A landscape with many peaks, sampled at points; each row gives a point and its height.
From any point a climber steps to the highest of the 2 points nearest to it. It stops when none of these is higher. Distance is the straight distance between rows; heights are no part of it.
(498) (h 396): [134 117 154 105  96 135 110 110  84 131  94 140  99 154 110 140 130 147
 135 130 111  99 131]
(860) (h 172): [103 172 139 177 161 141 167 146 143  95 100 177  75  84 177 104 153  97
  88 153  91 117 160]
(499) (h 593): [156 101 146 119 120 109 117 120 110 156 106 108 154 183  97  79  67 167
 115 117 160 140 136]
(606) (h 293): [127 182 188 112 129 155 123 180 111 125 141  86  95  90 134 199 165 131
 169  75 127 149 109]
(4) (h 428): [179 106  92  82  91 105 147  81 142 100  71 183 126 169 140 121 109 160
  84 124 137  79  96]
(957) (h 373): [137  76 105  98 118 115 115  73 141  99  96 134 150 157 160 131 130 169
  75 113 131  77  81]
(493) (h 229): [131  96 104  59 123 109 105 145 158 119 125  70 145 168 107 135 126 175
 156  94 178 129  88]
(480) (h 199): [ 71 116 136 151 185 156 153 181 146 135 168  66 156 121 130 156 125 126
 155  79 161 180 109]
(772) (h 300): [ 97  90 140  92 102 172 110 123 117 137 137 118  80 155 105 155 169 106
 167 140 103 114 153]
(243) (h 472): [190 142 111  63  59  73 132  79 123 120  82 164 123 163 126 126 101 175
 105 112 159  97 112]
(608) (h 337): [109 139 174  89 114 157 112 171 114 128 125  92  85 142 119 185 154 122
 168  82 120 134 113]
(70) (h 201): [ 98 132 111 165 176 136 158 161 177 113 125 141  85  90 158 117 160  81
 112 143 111 139 160]
(57) (h 40): [112  55  99 121 138 126  98 120 131 115 134 120 149 178 117 106 137 134
 115 145 122 103 115]
(784) (h 284): [118  92 182  93 111 160  91 123  88 175 140  87 128 154  88 135  68 115
 179 110 149 167 144]
(97) (h 198): [178 194 133 135 104 106 146  83  77 124 152 163 159  57 103 136 166 141
 122 134 120 124 150]
(546) (h 101): [131 152 123 139 119 124 143 127 123 132  97 175  98 136 154  91 132 137
 106 152  91  95 143]
(18) (h 345): [165 114 161 153  95 115 115  42  50 142 145 115 144 137  97  80 114 151
 100 147 131 126 160]
(218) (h 448): [ 92  81  85 129 133 154 120 156 172 143  86 151  82 170 146  93 104  80
 136 177 103 119 175]
(384) (h 254): [128 109 146  54 116 146  94 181 154 143 139  63 131 169 106 164 127 136
 187  92 155 141 106]
(389) (h 169): [106 186 163 134 102 123 130 155  91 129 115 132 111 101 157 169 129 128
 136 112 109 135 117]
(640) (h 524): [161  85 131 104  84  94 109  68 111 128 109 120 147 190  92  78 109 182
  85 120 145 109 128]
(460) (h 342): [107  81 155 139 148 135 114 135 106 158 140 133  78 152 110  96 125 122
 120 130 117 127 151]
(147) (h 39): [121 123 123 114 137 122 169 149 156  94  54 161 109 142 199 135 113 150
  75 122 132  96 109]
(583) (h 257): [112 148 109 125 145 154 146 160 148 136 189 112 126 116  89 122 145  99
 175 142 119 163 148]
(918) (h 150): [167 143  85 148 134 127 116  88 147  89 148 159 158  68 145 150 204 137
  96 126 126 117 108]
(391) (h 380): [136 163 164 148 106 144 124  90  62 147 173  99 156  98  73 162 126 128
 170 121 138 174 129]
(22) (h 397): [145 129 150 158 121 115 142  87  67 139 152 119 147 137 125 119 122 145
 109 111 136 143 128]
(186) (h 262): [120 123 154  73  69 170  84 146 113 138 128 116 106 157  90 174 142 115
 206 152 113 131 147]
(55) (h 290): [106  97 118 207 152 122 131  86 113 101 170 141 145  94 151 138 153  98
  82 123 108 105 121]
(273) (h 295): [ 90 141 135 153 120 160 135 135 128 101 121 150  78 112 142 145 166  71
 146 159  82 106 154]
(203) (h 466): [121 151 122 108 144  90 131 154 155 105 105 112 159 122 171 148 123 160
 102  99 145 116  74]
(314) (h 388): [ 79 105 154  97 110 146  84 174 146 107 117  93  97 149 128 181 131 104
 175 122 124 124 108]
(556) (h 241): [152 104 120 174 147 103 140  83 122 103 141 147 148 109 164 119 144 141
  61 116 114 104  82]
(967) (h 53): [141 144 100 141 169 117 159 152 200  80  66 155 110 102 189 112 135 140
  78 119 134 119 114]
(215) (h 270): [ 98 136 125 178 190 127 171 148 148 106 162 116 145 100 145 119 144 136
 104 100 128 151 130]
(654) (h 170): [ 62 117 155 146 148 152 134 159 138 124 150  97 125 128 131 168 142 127
 119  69 151 150 101]
(809) (h 67): [147 134 144 121 146 155 158 111 116 110  48 153  82 146 179 139 163 138
  65 125 120  73 113]
(744) (h 27): [130  49 107 153 151  98 121  80 136 128 156 113 170 166 118 106 116 138
  83 118 132 113 121]
(534) (h 488): [ 64  79 114 135 141 130  99 164 163 125  84 124  87 183 150 123  99 100
 113 150 110 103 144]
(445) (h 228): [ 81 134 132 134 170 175 154 193 159 126 177  82 121  97 117 149 155 114
 175 116 129 179 148]
(351) (h 405): [110 116  87  97 142  92 110 149 173 110 115 117 166 148 148 134  91 149
 133 112 142 101  78]
(235) (h 341): [108 123 132 185 136 130 145 105  90 140 165 124 132 112 124 131 147 102
 125 133 103 148 137]
(663) (h 82): [150 151  71 123 156 126 141 136 212  78 110 164 133  76 169 126 169 135
 107 113 133 126 114]
(379) (h 329): [100 163 141 129 148 142 145 205 154 149 119 131  88 147 140  99  89 102
 141 135 125 143 148]
(980) (h 531): [187 137 144  72  57 102 108  58 102 117  93 124 130 137 110 121 121 188
 125 125 160 113 119]
(941) (h 456): [125 116 168 142 106 116 120  71  70 124 151  92 148 128 113 174 134 136
 118  91 142 134  96]
(100) (h 209): [193 197 102 111 132  96 153 142 149 124 149 143 159  90 132 130 134 159
 141 123 162 144 118]
(126) (h 278): [120 144 127  88 137 143 117 203 173 154 131  82 135 152 121 142  88 115
 205 120 151 150 123]
(573) (h 248): [ 83 148 111 133 130 143 126 174 180  79 110 132  99 102 176 157 143  83
 169 166 100 126 146]
(236) (h 79): [135 141 133 109 121 151 154 163 136 132  74 178  48 150 148 125 145 111
 111 149 109 107 151]
(532) (h 206): [ 87 177 161 122 123 138 127 176 149  98 111 129 110  92 160 171 139 103
 156 129 122 137 113]
(468) (h 258): [138 162  62 121 128 116 141 165 168 146 173 141 175 107  94  97 103  97
 173 185 122 137 165]
(976) (h 78): [132 107 105 137 151 140 135 105 145 114 114 165 114 132 138 105 163 116
  94 154  98 104 141]
(442) (h 328): [127 129 128 143 112 123  95 136 111 171 138 112 185 124 126 137  25  98
 171 156 133 144  90]
(68) (h 143): [ 71  95 186 136 141 146 135 134 101 146 150  97  94 138 121 157 174 153
 127  63 150 159 123]
(965) (h 208): [136  73 107  70 120  93 112 138 165 147 122  99 163 202  83 100 114 151
 133 113 181 125 116]
(851) (h 226): [136 119 127  43  68 147  71 153 150 140 108 111 110 154 115 197 110 109
 217 121 138 118 111]
(230) (h 184): [187 203  95  73  94  96 146 147 156 125 126 151 108 111 132 133 138 162
 162 112 160 119 114]
(354) (h 340): [ 99 118 164 129 113 138 116 116  83 135 114 138  90 135 126 161 167  90
 147 141 100 111 139]
(69) (h 378): [124  88 154 161 185 150 167 146 129 166 135 142  80 139 117  65 152 123
  82 135 113 131 174]
(158) (h 301): [116 130 135 123 161 156 140 210 166 178 130 105 128 149 135 109  55 106
 171 114 138 167 133]
(926) (h 359): [110 125 108 120 107 120 106 137 129 146 128 114 177 158 145 131  63 120
 144 148 139 121  80]
(602) (h 460): [162 122 109 145 129 109 142 143 127 166 117 148 117 160 104  48  95 133
 126 158 125 133 166]
(869) (h 306): [187 110 106 148 120  99 130  64  97 147 133 147 146 143  79  75 111 141
  97 164 117 136 187]
(249) (h 193): [158 122 138 160 128 138 139  74 114 100 139 141 145  78 153 151 193 145
  83  97 125 101  97]
(746) (h 227): [175 170 105 117 104 114 118  62  80 122 169 136 187  85  80 134 156 147
 142 149 138 137 140]
(919) (h 58): [129  46  86 123 151 134 122  83 148 104 130 142 125 144 123 133 178 115
 105 142 110  80 132]
(75) (h 330): [ 94 143 155 187 159 109 153 128 135 105 165 107 156  80 175 140 129 159
  68  65 137 149  92]
(349) (h 102): [152 142 136 170 130 144 153  93 103 101  72 181 106 103 186 150 141 122
  73 148  83  79 113]
(557) (h 415): [131 114 108 163 169 112 160 131 117 166 156 149 129 142 107  44 133 130
  75 157 125 131 179]
(163) (h 140): [125 149 151 185 151 132 150 116 113 111 122 153 110  79 179 119 142 111
  62 146  85 105 137]
(921) (h 236): [160 203  66 117 143 100 145 152 181 127 162 148 186  69 114 118 122 120
 169 154 131 146 130]
(212) (h 411): [ 97 121  97 161 167 139 143 175 180 146 102 175  97 143 141  59 103  92
  94 162 115 126 171]
(208) (h 279): [203 102 106 113 118 120 128  56 113 141 151 133 169 125  69  69 148 161
 120 150 150 153 165]
(31) (h 165): [150 188 155 132 101 122 129 114  73 122 133 145 113  75 128 155 168 137
 136 124 109 133 134]
(789) (h 310): [ 85  75 169 133 120 149  94 124  92 165 137  99 105 164 108 139 101 107
 146 113 138 141 132]
(140) (h 461): [158 114 166  99  74 102 114  66  74 125  77 130 106 171 105 115 124 172
  97 132 133 112 120]
(624) (h 532): [123 127 144 132  83 117  93  73  84 114 146 106 159 122 101 169 117 121
 158 136 132 114 112]
(953) (h 255): [185 145 111 125 128 119 137  65  97 135 184 117 167  98  56  95 166 140
 142 138 140 172 168]
(576) (h 297): [140 113 159 124 105 155  85 133  86 194 140 112 157 135  91 145  28 101
 187 139 137 166 120]
(425) (h 231): [ 85 130  98 195 202 123 147 163 180 100 152 116 127  88 157 110 129 105
 103 138 122 145 158]
(516) (h 393): [105 139 151 138 154 104 144 130 119 103 141  97 163 119 174 157 134 157
  78  68 154 131  59]
(355) (h 522): [178 117 124 107  87  93 112 110 111 184 112 138 145 183  87  50  67 147
 146 159 142 133 163]
(89) (h 451): [144 145 119 143  87 128  95  82  70 139 165 122 194 112  82 153  91 108
 184 161 130 156 130]
(324) (h 444): [ 69  93 144  91 123 150  97 182 155 131  75 128  80 185 148 137 106 109
 156 139 127 103 110]
(176) (h 112): [175 165  67 137 135 111 131 117 193  85 131 168 165  40 156 146 168 151
 111 135 138 109  94]
(678) (h 288): [107 149  93 152 151 131 115 144 147 139 162 139 153 111 115 121 121  87
 163 159 111 139 143]
(594) (h 321): [138 188 182 117 120 149 140 143  86 155 165  87 120  93 110 174 146 134
 170 104 127 184 130]
(191) (h 371): [ 98 162 112 183 159 131 157 178 140 141 118 150 125 117 151  77  88 111
 100 148 118 141 161]

Two climbers start at each pair of points below. Name the first point that both come to, or write -.
(789) and (384) -> -
(493) and (784) -> -
(31) and (249) -> (22)

Call two points neighbours if one is among the 2 nearest of the other. Go from one point of each pair to the other, from neighbour to neighbour, staying as high as possible. Name the lowest point that can't be avoided.
(203) and (980) -> (784)
(546) and (534) -> (809)
(624) and (534) -> (606)
(980) and (499) -> (140)
